Points on a hilly landscape, in no order, each with its height.
From any point a ball rolls to the lowest of the 2 points nearest to it. It stops when none of these is lower. Distance is the straight distance between rows; heights are no part of it.
(540): [ 74 124  77 131 134 129 142 110 121 162 153 119 131 114 165  98 171 140
 169  93  99 131  42  74 113  98 114 133 191 130 137 168 144 148]  height 46.2
(971): [135 101 118 168 149 127 170 105 143  94 102  79 107  70 114 108 119 128
 142  20 176 119 102 103  92 136 104 121 141 127 144 133 161 107]  height 64.7
(1637): [ 72 132 118 109 103  97 120 110 126 142 157 145  74 171 148 129 118  87
 119 126 162 137 148 137 122 145 125  95 166 155 159 159 100 182]  height 25.8
(467): [105 102 141 139 132 134 121 187 147 156 114 142 154 151 103  97 141 109
 115 126 109 144  96 156 202 114  55 121 118 135 131 134 167 123]  height 54.8
(585): [143 133 150 105 114 113 141  98  86 173 157 122 108 136 139 138 101 116
 145 162 103 149 182 152 168 119 142 126 129 124  29 175 153 129]  height 17.5
(262): [ 99 144  93  86 119 120 129 171 134 157 156 154 175 160 119 104 141 160
 110 216 105 114 102  83 154 140  95 153 159 193 154 188 136 173]  height 38.8
(1135): [102 135 140 108 134 116 113 111 159 122  94 140  96 111 145 145 128 116
 139  48 171 112 122 115  89 158 122 109 154 101 150 139  96 143]  height 18.6
(1450): [185 102 122 176  97 121 149 137 131  96 112  75 147 162 115 128 137 104
 139 127 136 105 106 173 108 129 153 131  87 150 203 112 138 102]  height 48.6
(977): [151 128 138 117 120 129  92 124 185  96 104 111 135 110 127 173 121 106
  88  86 171 115 128 150 110 139 138 137 126 153 146 146 148 140]  height 15.0
(1497): [ 75 100 108 157 127  95 160 121 162 150 133 133  83 143 128  92 132  99
 122  88 138 148  74 154 114 121  88  94 154 148 198 139 150 148]  height 49.7
(1327): [ 96 127 106 119 171 161  98 170 121 153 121 153 149 104 158 114 145 127
 125 119  93 121  99 117 171  68  91 160 135  94 132 106 139 122]  height 40.9
(1668): [ 72 112 137 100 130  82 120 130 111 138 143 126 104 162 173 133 132 113
 181 117 137  83 147 118  86  94 149 116 155 133 193 180  91 154]  height 66.2
(1738): [129 134 162 154 104 127 122 137 115  77  96 162  90 157 161 161 138 100
 152 117 108  72 137 211 119 133 145 104 105  88 203  72 104  85]  height 30.9
(200): [141 120  99 139 167 107 156  76 101 148 153 135  57  67 133 142  85 135
 133  80 150 123 171 126  75 110 138 112 160 104 112 136 177  97]  height 33.1
(1112): [ 77 142  67 144 155 162 143 118 148 135 150 129 119  80 132  58 163 154
 140 131 139 149  89  84  90 132  97 118 162 125 153  94 106 153]  height 52.1
(182): [133 136 147 158  99 120  96 157 126  94 102 150  80 160 157 163 119  89
 100 133 127  90 154 220 120 146 141 121  82 104 172  98 131  93]  height 29.2
(184): [121 117 105 102 139 108 124  96 101 126 120 116 115 111 167 152 124 133
 156  88 148  76 168 135  44 132 139  96 120 122 190 128  90 106]  height 37.2
(794): [113 140 123 155  94 110 174 126 167 113 139 106 114 164 104  95 124  86
 103 130 167 138 117 162 139 170 117  92 135 172 163 154 158 161]  height 47.4
(31): [126 109 100 157 149 135 149 157 125 171 174 139  85 113 117  69 121 200
 130 212  92 184 106 125  97 110  96 123 141 127 102 107 162 136]  height 49.4
(783): [155  91 151 124 111  90 161 116 133  53  83 167 117 154 156 164 155 151
 175  49  97  96 116 130 102 141 168 131 115  90 201 124  51  95]  height 34.9
(441): [ 97 112  79  97 161 125 125 114 137 142 138 102 127  75 147 132 143 131
 130  49 154  98 118  51  73 111 143 127 147 129 151 166 102 134]  height 63.9
(485): [191  70 134 157 108 103 134 117 142 107  68  82 132 154 151 165 123 109
 143  56 135  98  91 174  90 134 160 168 106 127 184 167 162  83]  height 54.6
(111): [171  82 144 141 138 128 105 129 147  81  78 117 168 139 109 190 145 138
 141  66 125 103  87 134 127  99 186 155  69 127 188 116 114 100]  height 56.9
(544): [101 143 138  59 126 139  84 119 143 144 133 160 161 140 144 158 136 113
 120 128 131 102 119 111 164 118 142 153 160 157 105 182 106 155]  height 42.7
(165): [ 72 149 160 113 128 139 128 148 144  94 135 143 158 155 118  88 156 115
 157 130 139 102 121 118 126 115 137 123 154 127 196 133  66 173]  height 44.0
(1253): [126 148  86 148 134 136 169 108 140 104 156 101 103  86  99  71 113 130
 115 132 190 137 162 124  73 162 101  97 124 158 145  89 124 139]  height 66.3
(1721): [141 144  96 125 187 169 137  96  84 142 144 106 118  52 121 130 111 154
 156  84 141 114 159  70  93  90 154 141 132  88  79 104 130 111]  height 67.0
(1297): [156 118 148 117 108  96 129  94 190  88  64 110 139 122 126 172 133 123
 123  51 167 128  93 140  83 154 156 162 147 135 168 162 126 140]  height 7.0
(1046): [195 120 153 169 120 144  86 136 122  94 101  96 165 133  94 170 112 108
  92 128 142 122 137 154 161 122 151 138  63 132  96  82 153  94]  height 38.9
(1238): [109 140 143 101 103 118 129 139 135 164 132 141 165 164 120 117 132 110
 126 162  98 140 118 139 218 159  99 130 138 143  78 197 149 134]  height 47.5
(1209): [ 66 104  94  99 147 108 126 133 123 153 157 121 114 114 170 115 137 125
 179  86 139  97 116  72  58  85 134 123 158 148 193 175 113 144]  height 65.1
(654): [113 117 126 137 113  96 120 165 119 162 150 109  87 184 123 108 120 109
 157 189 106 149 139 164 119 114 109  96 115 171 169 164 131 160]  height 32.1
(1765): [106 112 102 102 183 115  92 118 126 141 142 182  79  97 152 148  97 120
  49 124 119 168 172 148 128 108 127 148 137 108  79 104 178 125]  height 6.7
(1382): [150 145 118 119 100 133 130 153 126 128 146  93 208 150  59  98 138 141
 115 190 144 127 141  89 120 143 140 131 101 185 141 130 103 136]  height 48.9
(1319): [154 143 143 128 137 134 103 176  87 144 121 117 134 152 137 137 118 126
 133 206  93 137 181 158 148 116 116 113  64 102 101  87  98 104]  height 27.5
(1752): [132 143 112 139 142 133 110 166 135 108 140 112 156 110 106  95 136 112
 101 145 156  90 161 120  77 103 127 125  99 167 194  96 118 126]  height 40.7
(1064): [108 142 180 136 112  93 109 196 118  67 144 144 166 163 111  96 149 116
 137 185 118  97 159 147 122  99 151 112  97 153 204  92  97 139]  height 22.8
(1272): [167 108 129 209 108 143 166 127 124 109 110  50 147 137  96 101 136 103
 153 122 148 129 100 168 107 120 117 103  95 149 174 114 161 118]  height 46.9
(562): [120 129 116 164 160 161 169 121  93 168 139 114  85  91 147 106 127 157
 200 123  95 151 132 143 112  85  97 116 133  73  80  89 151 102]  height 52.3
(814): [103 141  86 144 154 161 168  92 118 137 161 133 110  69 126  56 145 169
 138 142 132 167  98  78 114 135  95 132 182 113  94  89 122 141]  height 52.8
(926): [105  89 103 155 166 117 139 121 152 122 117 112 106  63 128 116 131 132
 122  15 162 137  96  90  99 102 105 122 147 106 146 121 164 109]  height 64.0
(764): [193  89 139 103 122 110 131 109 148 105  37 155  98 103 168 208 140 140
 142  68 120  96 112 153  21 180 182 147 127 110 152 137 144 105]  height 63.3
(1623): [140 128 156 129  94 109 143  85 125  85 124 148 114 161 126 143 148 116
 177 117 112 110 130 143 133 162 161  82 127 102 173 102  16 122]  height 39.2
(775): [ 93 154 129  71 154 109  64 184 140 113 137 181 133 127 140 150 120 112
  52 159 134 137 183 125 134 129 119 157 101 154 131 124 135 128]  height 15.5
(604): [146 144 133 153 158 186 153 117  90 163 141 115 117  80 146 109 122 160
 188 152 109 128 117 101 145  96 122 143 134  79  52 104 125 119]  height 53.1
(707): [194  70 123 133 119 105 115 133 150  75  60 118 143 145 150 207 132 135
 139  51 117 103  89 146  97 108 184 183  78 125 183 145 133  82]  height 55.9
(960): [ 94 166  73 112 125 150 135 127 132 154 150 137 142 122 158 104 169 154
 175 144 118 121  66  68 122 117 107 131 192 154 153 159 100 181]  height 44.2
(1405): [119 144 111  86 178 127  89 168 143 118 130 169 101  90 142 158  84 124
  35 134 138 163 191 143 126 132 112 145  94 126  93  89 161 121]  height 10.8
(326): [ 79 157 156 125 124 134 113 147 151  99 126 163 121 142 130 109 132 107
 128 128 152 107 147 137 147 134 114 104 131 107 163 103  64 156]  height 42.2
(258): [ 92 112 119 141 138 116 157  87 113 152 165 179 123 113 146  73 128 180
  49 206 105 196 142 103 101 127 121 152 194 104  96 116 186 129]  height 47.1
(966): [133 118  99  96 167 155  63 123 126 139 110 105 176  71 119 156 128 148
 124  82 148 100 130  69 115  95 142 177 119 140 104 126 142 139]  height 61.9
(905): [116 154  73 126 163 142 122 106  86 156 154 160 131 102 199 127 149 168
 102 161  85 145  88  91 133  80 105 155 179 113 101 124 147 132]  height 44.1
(1223): [128  91 133 149 131 135 150 128 124 169 121  70 153 120 118 110 142 118
 180  65 125 129  69  92 151  85 116 139 143 122 109 158 160 117]  height 50.1
(1444): [160 102 159 178 100 101 176 108 124 141 127  96  91 137 119 121 105  82
 132  97 147 128 123 169 151 120 129 118 142 163 108 180 200 117]  height 51.0
(1557): [149 115 147 165  84  96 165 117 151 114 122 109  89 169 139 121 119  68
 115 104 164 121 110 192 129 168 131 106 158 146 143 172 164 140]  height 49.2
(328): [183 105 129 178  94 119 174  87 104 109 131  73 149 163  83 119 140 125
 173 142 101 143  99 153 146 137 161  87 100 152 144 106  89 118]  height 49.3
(1171): [105 151 100 128 143 155 184  68 116 137 181 140 109  86 111  74 124 157
 126 158 145 162 149  86 121 145 124 119 176 131  76 118 117 159]  height 53.6
(833): [ 67 121 117 130 154 136 134 113 104 165 146 194  89 140 191 119 135 146
  80 177  96 181 116 143 153 117  95 138 164  61  91  87 133 144]  height 10.0
(309): [166 111 139 101 153 139  56 113 129 137 103  99 180  89  96 181 117 140
 119 101 145 108 126  94 127 103 152 176  93 134  71 119 160 132]  height 60.9
(1626): [112 155 127 164 108 127 200 121 159 131 161 131 100 121  59  57 106 149
 126 168 147 178 156 117 130 168 106 100 146 155  96 122 164 145]  height 43.5
(1687): [125 124 144 150 118 142 129 169 176 101 103 101 224 173  59 102 138 115
 122 114 165 109  91 138 140 107 117 148 113 166 192 138 129 130]  height 57.7
(718): [194 130 161 154 108 134 167  64 132 101  83 112  65  80 130 178 101 133
 147  82 154  96 155 139  64 163 173 133 155 105  90 116 163  98]  height 64.9
(870): [172 124 128 135 102 145 129 112 119 121 135  78 220 159  57 120 143 139
 135 150 134 114 111  94 124 142 160 130 110 175 138 135  91 144]  height 51.4
(1176): [116 140 143 121  99 134 152 204 117 157 143 131 117 167 120  95  95 171
 131 228  82 215 149 127 163 178  98 117 100 134  87 134 156 123]  height 39.4
(453): [103 104  78 111 179 132 102 119 134 147 133 126 133  66 141 135 136 140
 119  50 136 117 109  65 105  91 130 144 154 112 116 130 151 128]  height 63.0
(233): [129 139 170 126 126 140 147 117  86 162 152 129 101 143 161 129 101 130
 164 161  95 159 168 145 177 133 135 118 132  83  27 138 129 129]  height 13.4
(1208): [ 76 133 130 104  96  96 126 146 124 144 161 137  94 176 130 118 126 103
 121 187 135 153 157 134 131 136 116 108 135 185 156 159 122 172]  height 29.3
(1558): [ 76 115 143 111 162 138  96 164 149 108 111 142 142 102 165 122 155 126
 149  49 133  97 110  94 129  71 131 156 139  97 177 160 113 137]  height 44.3
(1295): [191  86 161 154 100 108 148 101 138 126  99  70 121 142 127 158 107  84
 134  64 141 118 100 170 137 124 145 147 127 149 133 179 197  97]  height 52.7
(292): [155 114 143  98 132 114 122  67 105 129 106 107 100 102 144 170 132 128
 172  76 127 108 137 113  93 163 165  90 148  82  99 142  66 109]  height 60.7
(1577): [148 151 129 123 143 125  78 174 156  74 113 141 155 115 121 146 132  99
  83 133 152  89 179 148 106 109 145 144  84 146 179  87 128 110]  height 42.4
(307): [177 118 148 147 136 128 103 136 108 128 123  98 129 115 105 150 109 112
 111 122 138 122 156 150 154 105 128 147  89 121  84 120 184  94]  height 41.0
(630): [132 165 110 104 106 109 141 121 109 130 173 116 133 140 128 121 112 119
  84 207 160 150 204 112 105 180 157 107 113 174  98 136  96 161]  height 56.8
(398): [120 156 157 149  85 105 128 173 158  91 109 137 156 186 117 139 147  87
  88 170 123 141 149 172 166 166 126 108  88 160 144 128 136 120]  height 23.0
(1688): [115 119 113 100 132  79 118  77 128 154 171 156  90 115 130 147 104 121
  76 105 147 160 143 129 129 121 147 137 175 161  86 177 193 142]  height 27.3
(15): [100 142 122 109 129 129  98 177 119 158 152 124 130 156 145 103 149 147
 186 192  92 102 128 108 115  83 121 138 131 146 170 155 105 161]  height 36.7
(566): [153 140 142 136 142 114  85 169 124  39 121 160 168 138 126 159 131 122
  99 141 125  74 162 149 103  94 176 153  86 141 203  81 115 109]  height 43.7
(561): [147 133 148 172  82 114 163  87 112 112 127  84  96 169 111 119 138 110
 169 165 117 128 136 180 120 174 146  59 116 129 141 103  84 136]  height 51.2
(77): [187 125 123 155 113 132 112 166 127  46 133 160 141 156 122 175 137 119
 119 130 115  82 124 165 137 118 195 156  66 156 187  58 118  82]  height 45.3
(1504): [128 144 152 122 128 176 108 178 106 148 108 137 153 145 144 124 124 144
 127 182  88 135 122 141 219 118  76 154 108  94  54 122 125 124]  height 27.4
(1616): [128 136 138 103 120 134 168 185 100 148 144 154 139 134 133  99  96 180
  95 216  78 196 149 108 184 159  89 152 113 127  81 136 175 108]  height 37.0
(722): [127 110 120 129 148  98 159  68 112 170 177 132  59 104 138 118 100 126
 112 101 123 144 149 115 109  96 156 132 185 136 100 165 178 113]  height 30.6
(269): [ 88 138 129  69  94  95 119 144 113 170 159 151 127 196 135 119 118 117
 113 219 112 159 171 112 150 155 117 126 113 190 128 187 130 177]  height 32.3
(1477): [189 106 148  90 127  91 108  72 132 115  91 152 102 128 158 215 138 139
 165  65 103 109 119 135  91 148 189 107 131  93 130 137  68 115]  height 61.7
(1595): [ 80 176 150  69 132 124  74 183 124 123 131 182 154 151 137 142 129 120
  83 188 108 124 185 130 178 139 109 161  94 150 119 141 116 130]  height 19.6
(264): [172 158 147  98 124 119  76 101 110  93 126 130 125 143 134 206 116 114
  90 175 111 146 182 156 146 157 192 117  83 125  63 118  98 115]  height 55.7
(1604): [ 56 115  81 144 143 118 144 108 145 154 147 142  91 122 127  65 161 135
 129 115 141 161  72 112  90 122  82 103 179 133 186 112 123 164]  height 51.3
(99): [ 92 148 102 134 149 132 138  85  97 147 152 172 157 120 178  97 133 189
  63 202 106 170 102  87 110 119 111 151 208 107  97 121 165 152]  height 45.7
(1251): [144 115 155 123 120  98 134 111 162 110  72 124 103 130 164 175 136 103
 138  42 166 118 117 128  62 152 139 131 155 110 155 170 118 132]  height 13.6
(582): [179 109 123 183  93 128 144 156 151  52 104 132 152 181 119 163 137 102
 114 109 124 111  83 182 151 127 180 165  74 159 207 101 124  85]  height 46.8
(574): [ 60 111 151  83 120  96 112 137 105 171 137 145  81 168 189 141 130  95
 192 109 112 106 116 130 123  87 122 120 154 125 168 169  99 145]  height 67.1
(1586): [209 112 120 149  79 111 129 116 122  95 128 145  83 177 146 187 124  99
 118 122 101 112 117 198 149 182 194 125  89 144 126 108 121  83]  height 53.5
(279): [166 145 114 105 154 167 112 167  91 151 135 120 179 104 110 125  99 166
  88 191 122 123 128  71 156 114  90 181 103 147  80 111 146 114]  height 55.5
(819): [ 82 153 111  70 101 103 122 176 127 154 149 178 142 177 122 102 137 141
 105 225  99 163 124  89 168 167  92 139 134 197 145 183 144 160]  height 35.7
(1246): [ 83 120 125 108 124 101 130 106 147 135 133 135  74 134 152 148 112  91
 131  90 168 128 132 127 101 144 109 101 163 113 163 140  99 163]  height 22.4
(270): [ 95 141 134 107  96 126 139 137 152 155 122 128 192 187 106 106 144 118
 151 149 109 120  97 129 191 153 103 119 168 144 116 191 130 166]  height 49.6
(1014): [144 138 148 127 126 167 136 173 109 163 116 127 173 132 112 117 127 156
 141 167  81 143  92 114 218 117  65 164 118 114  57 133 180 117]  height 30.7
(894): [115 150 107 118 132 136 130 103 161 129 154 147 139  84  99 107 118 139
  76  89 172 136 130 105 137 149 124 129 164 141  95 127 150 156]  height 46.4
(33): [143 109 133 146 107 110 157 111 119  75  95 168  90 155 163 172 138 122
 168  86 114  72 119 178  89 157 159 110 115  87 219  91  73  79]  height 32.8
(425): [127 131 167 156  79 109 114 153 142  84 101 138 112 187 154 151 133  66
 109 131 121 109 120 209 164 160 150 115 104 133 159 127 134 119]  height 26.7
(872): [110  88 124 175 140 140 146 156 147 152 117 124 142 112  91  76 136 131
 110  93 128 160  63 145 167  90  64 115 135 124 138 116 203 117]  height 53.4
(1580): [112 149  89 107 144 146 129 127 155 151 156 145 175 108  97  94 142 145
  92 125 152 131 106  74 123 121 104 138 163 165 121 136 133 141]  height 48.0
(166): [149 144 127 114 108  97 105 106 123 105 139 129 133 152 123 159 127  96
  76 169 146 136 185 144 119 164 177 113 112 159 110 138 111 136]  height 57.1
(231): [131 131 118  93 133  90 100 118 154 127 151 150  95 105 124 161  99  99
  43 109 152 151 156 155 116 136 131 144 135 189 113 167 199 148]  height 23.8
(1554): [185 117 146 112 108  97  88 104 106 102 116 133 102 163 154 216 122 103
 123 143  94 120 151 199 144 147 185 105  86 127  92 115 113  87]  height 54.7
(1067): [109 126 136 121 118 119  93 193 121 154 160 130 106 183 123  99 132 144
 188 211  86 128 133 135  94  96  97 115  99 174 177 152 118 151]  height 34.5
(725): [127 134  92 140 132 127 133 126 108  96 125 114 131 112 138 123 129 128
 146 137 153  76 172 144  50 130 134  99  99 129 204  87  98 108]  height 39.0
(219): [104 162 118 141  89 114 183 125 159 118 156 133 132 144  71  68 111 104
  91 148 172 170 152 120 144 201 104  85 150 178 116 141 144 160]  height 45.4
(1010): [133 134 173 113 113 124  98 131 165  49 116 161 166 143 111 162 151 127
 129  97 123 113 108 133 142 117 192 138 125 130 171 113  67 138]  height 39.5
(1775): [187 109 160 145  76  93 170  74 148  89  97 117  90 177 138 147 131  82
 122  99 144 122  95 168 111 198 168 102 143 136 151 164 106 124]  height 51.1
(1708): [125 133 128 135 114 145 157 165 123 158 135 147 164 136  97 106 120 176
 112 192  97 160 105  96 198 135  76 165 135 133  66 147 195 105]  height 33.8
(1715): [104 157 130  96 152 161 128 112 101 165 151 158  87 111 190 148 100 126
 135 136 103 146 142 129 172 117 133 135 162  65  32 135 117 145]  height 16.2
(137): [120 113 112 171 141 133 144 155 131 167 165 122  75 136 105  66 130 161
 156 159 101 180 102 149 106 122  69  98 126 133 129 112 158 132]  height 50.4
(655): [104 103 103 135 140 132 146 132 115 159 123  83 135 103 155 109 166 134
 180  41 110 113  53  70 121  91 125 131 160 105 128 167 128 122]  height 48.2
(1299): [186 126 131 147 138 121 145  65 105  97 109  86  95  77 105 163  97 137
 147  89 168  96 174 127  66 151 161 112 128 113 100 118 142  90]  height 65.7
(210): [115 137 129 137 109 137 160 120 149 150 139 104 151 156 102  81 153 123
 163 162 126 132 107 122 146 140 125  98 155 152 132 167 101 168]  height 48.3
(639): [123 101 120 167 132 136 163 142 138 169 140  93 149 126  92  76 136 143
 156 106 119 152  52 110 149  80  91 129 148 155 128 138 186 120]  height 52.0
(732): [122 125 105 155 142 136 176  92 151 102 139 100 107  79  99  70 125 115
 113  73 193 141 125 115  85 154  95 105 150 146 147 116 150 136]  height 65.6
(791): [ 97 127 148 144 107 116 148 125 140 119 123 108 138 167 127  97 153 105
 180 145 125 122 105 144 114 122 138  90 136 141 198 156  68 162]  height 46.0
(193): [125 141 166  85 114 149  64 112 150 105 105 157 161 127 115 165 151 136
 134 118 108 114 124 135 161 139 171 133 131  97 118  99  44 142]  height 38.1
(1513): [159 132 121 109 124 107 103 133 174 101 119 113 129 115 131 172 111  93
  65 108 155 126 135 163 113 144 145 149 119 193 120 160 192 128]  height 19.8
(797): [143 123 173 137 111 110 133 102 155  71  96 145 144 141 128 145 156 110
 162  80 125 114 111 131 140 147 170 111 131 100 186 126  45 114]  height 37.3
(239): [109 130  96 120 167 147  97 126 102 158 126 166 151  99 176 118 148 158
  84 144  73 136  69  98 160  87  89 171 167 101 106 114 178 121]  height 42.8
(253): [109 135 101 104 125 129 159  86 103 159 188 124  84 114 152  92 106 153
 139 167 141 161 158 104 104 150 125 114 159 134  84 124 112 168]  height 54.5
(546): [162 141 128 135 133 137 141 136  87 133 128 116 117 137 150 141  93 125
 144 181 119 131 190 177 116 128 123  88  78  81  94  72 116 111]  height 29.5
(1189): [107 128 146 147 118 143 129 187 169 125 105 119 199 163  74 105 134 118
 135 131 136 128  88 135 168 112  69 138 120 149 172 136 144 137]  height 56.4
(437): [146 165 163 140 127 167 113 120 128 112 105 111 141 114 103 128 134 120
 119 121 141 129 156 151 164 149 131 117 105  75  92  67  91 128]  height 33.9
(19): [110 156 152 121 108 126 106 109 125  99 131 146 107 151 137 154 126 108
 137 148 136 110 168 160 132 149 155  89 105  75 145  90  37 131]  height 40.6
(701): [119 150 147  95 128 146  90 181 112 145 115 143 146 147 136 127 118 116
 109 176 103 140 159 141 194 111  94 135  88 116  97 115 124 108]  height 24.2
(626): [104 152 161 135 102 111 122 211 142  95 119 144 142 173 116 111 143 108
 103 199 119 120 165 161 141 121 116 110  83 155 182 101 121 116]  height 19.1
(852): [196  95 139  91 108  84 116  96 152  96  74 172  85 139 169 229 140 135
 157  81 108  98 120 150  58 154 195 137 130 123 149 127 102 101]  height 62.5
(1302): [195  99 138 169 111 140 154  65  96 113 124  57 160 127  80 112 136 148
 188 112 126 126 103 107 126 133 160 103 106 117 119 103  99 107]  height 50.9
(567): [148 124 142 161 130 139 157 139 120 147 138 108 118  98  97 107 109 129
 126 137 144 144 150 136 170 101 110 136 112 119  68 111 164 109]  height 42.9
(1602): [182 133 140 163 112 150 111 141 119 100 122 100 168 139  85 132 130 127
 114 155 125 126 133 145 155 136 143 113  78 123 123  61  98 102]  height 36.6
(1127): [100  96 137 116 150 110 114 166 169 128  94 122 148 119 139 142 131 102
 125  31 138 124  87 120 135  75 111 159 134 127 185 168 155 122]  height 46.3
(1669): [138  82 145 150 143 135 100 132 125  95  75  90 179 116 117 169 150 144
 165  52 121 105 102 107 119  89 144 138  74  86 159 111  91 107]  height 58.0
(1124): [116 121  96 100 175 109 120 100  95 159 130 119  77  87 163 158 100 127
 134  77 152 102 163 116  59 123 139 105 139 105 133 133 123 105]  height 35.0
(1123): [113 160  66 108 130 129 119 136 127 166 157 154 165 126 163 128 164 169
 130 173 100 119  82  72 143 108 102 149 192 185 142 176 136 170]  height 42.1
(109): [ 83 167 120 129 128 149 141 138 148 125 138 143 121 118 110  96 131 126
 101 153 156 156 154 128 149 160  94  95 123 111 118  98 102 152]  height 43.8
(1158): [124 127 143 103 130 117 133  90 140 154 162 157 119 108  96 146 107 140
  98 113 121 157 142 114 169 117 135 170 170 151  38 186 205 116]  height 31.2
(1216): [111 106 117 139 150 122 134 140 115 167 145 165 110 112 138  71 115 190
  66 220  85 195 111 120  93 108 108 146 151 113 118  97 190 109]  height 48.5
(1391): [106 149 139 163 104 154 203 142 138 131 163 150 103 118  90  60 101 170
 138 193 116 206 165 117 147 171 101 117 132 117  79 108 140 135]  height 42.0
(291): [113 143 112 127 154 172 102 155 152 114 119 109 176  83 100 107 136 141
 114  91 169 104 148  94 106 105 113 136 106 122 164  87 106 130]  height 42.5
(125): [114 128 102 152 170 160 125 172 126 146 119 102 135  88 117  91 143 140
 145 108 143 116 128 117 117  98  79 120  91  96 156  69 119 119]  height 43.9
(1057): [151 152 148 157 142 160 156 115 116 117 129  99 106  91 117 114 103 120
 140 126 145 130 175 157 126 139 116 110  99  81  81  73 127 106]  height 31.7
(1534): [108 168 117 111 127 159 134 156 146 136 143 135 160 126 101  89 121 141
 102 179 149 133 173  94 135 155 105 126 114 119 115 106  76 154]  height 45.1
(139): [162 130 136  91 136 150 107 145  89 151 135 109 189 131  85 140 104 142
 106 172 119 122 136  88 169 130 108 174 104 174  50 161 175 112]  height 57.3
(316): [175 150 110 128 153 183 128 145  92 159 133 111 154  99 130 117 112 169
 154 164 109 123 134  82 169 104 108 166 130 104  60 113 121 136]  height 54.0
(1030): [ 83 106 117 108 177 124  91 125  99 161 140 186  91 128 179 130 103 128
  57 146  94 177 154 162 148 101 102 147 134  84  87 108 159 116]  height 5.7
(519): [ 87  99 124 143 131 100 130 150 161 135 126 124 119 142 150 108 135 104
 126  71 147 124  96 145 110  93  98 121 140 132 207 167 142 133]  height 48.4
(1437): [ 75 145 139  95 159 161  77 173 134 129 120 162 168 104 167 131 153 131
 137  98 111  87 107 101 161  84 113 166 137 103 153 140 117 142]  height 42.6
(811): [114 115 104 150 146 119 151 124 108 176 151 116  61 111 135  91 128 139
 173 131 120 144 111 153 113 113  83  88 135 102 128 111 146 126]  height 51.5
(365): [198 100 136 123 120 111 144  87 133 117  47 127  72  81 158 196 116 135
 149  55 146  98 131 144  30 178 165 137 141  95 119 134 188 101]  height 64.1
(118): [148 126 130 123 156 134 107  93  93 134 114  97 130 104 145 153 133 135
 168  99 121  96 146 114 109 125 159 109 113  76 110 112  71 120]  height 59.8
(1085): [111 137 115 125 140 148 102 171 109 173 141 135 128 128 172 113 146 143
 158 177  84 119 102 119 155  79  85 146 130 136 133 151 125 138]  height 39.1
(237): [126 160 173 123 113 169 106 112 139 116 110 135 152 137 122 135 140 125
 132 140 119 134 133 134 184 169 142 111 123  68  69  94  59 145]  height 35.8
(787): [ 65 150 123 108 142 152 130 107 110 165 157 179  80 132 185 132 121 131
 113 133 125 164 133 128 163 132 108 126 161  56  69 110 103 164]  height 13.3
(646): [159 115 152 105 144 136  72 120 126 138 119 108 200 130  60 164 111 118
 104 132 137 111 116 105 158 114 129 184  96 176  57 159 186 122]  height 59.2
(1693): [182 107 127 147 131 150 126  73 107 114 133  75 184 116  81 132 137 145
 153 104 145 113 113  80 112 129 176 131 100 143 123 105  74 122]  height 52.5
(703): [162 124 129 141 156 138 133  61 105 122 121  82 114  57  93 161 102 144
 158  69 165 101 160  86  83 119 180 128 135  99  75 109 142 109]  height 66.4
(493): [ 94 148 115 126 152 136 139 137 146 137 149 166 118  95 118 103 117 138
  75 123 150 169 139 124 147 132  97 120 146  95 106  94 138 132]  height 44.9
(590): [108 148 167  77 129 133  64 120 127 123 119 156 150 148 157 163 147 111
 142 138 113  97 134 131 162 123 163 137 145 107 126 155  70 145]  height 40.2
(733): [147 110 129 191 134 154 146 162 124 132 103  73 129 113  96  98 128 134
 153 131 126 125 121 150 119 110  82 107  76 110 148  65 153 112]  height 45.2
(1054): [106 156 112  81 133 132 107 127 128 158 148 161 136 138 154 138 131 125
 116 147 103 128 112 108 195 133 104 155 166 142  68 185 133 158]  height 45.0
(28): [121 154 117 122 115 124 154 106  94 153 180 109  94 140 134 113 102 131
 152 203 133 151 192 147  94 163 142  91 109 136  88 127 100 165]  height 55.6
(1400): [122 170  98  89 123 168 135 162 133 144 138 129 191 118  86  99 133 170
  95 181 148 111 137  73 139 149 104 136 131 156 122 127  99 150]  height 46.5
(516): [203 101 137 159  63 118 166 103 148  94 109 121  98 193 143 161 126  86
 117 110 131 111  86 186 126 202 196 126 122 159 141 142 124  88]  height 52.4
(1330): [141  94 138 152 134 153 114 103 112 116  77  86 146 110 118 144 154 147
 179  66 121 104 109 114 120 125 139 107  94  68 136  84  65  99]  height 58.8
(1248): [132 135 161 139 111 129 159  93 137 161 142 140 136 122  77 133 114 136
 129 138 114 144 142  98 209 109 131 177 162 142  34 170 190 110]  height 34.4

For each start below, name the point where the ball stops.
(783): (626)
(725): (1297)
(1248): (1297)
(264): (701)
(646): (1327)
(718): (701)
(630): (1327)
(137): (1327)
(1669): (701)
(219): (701)
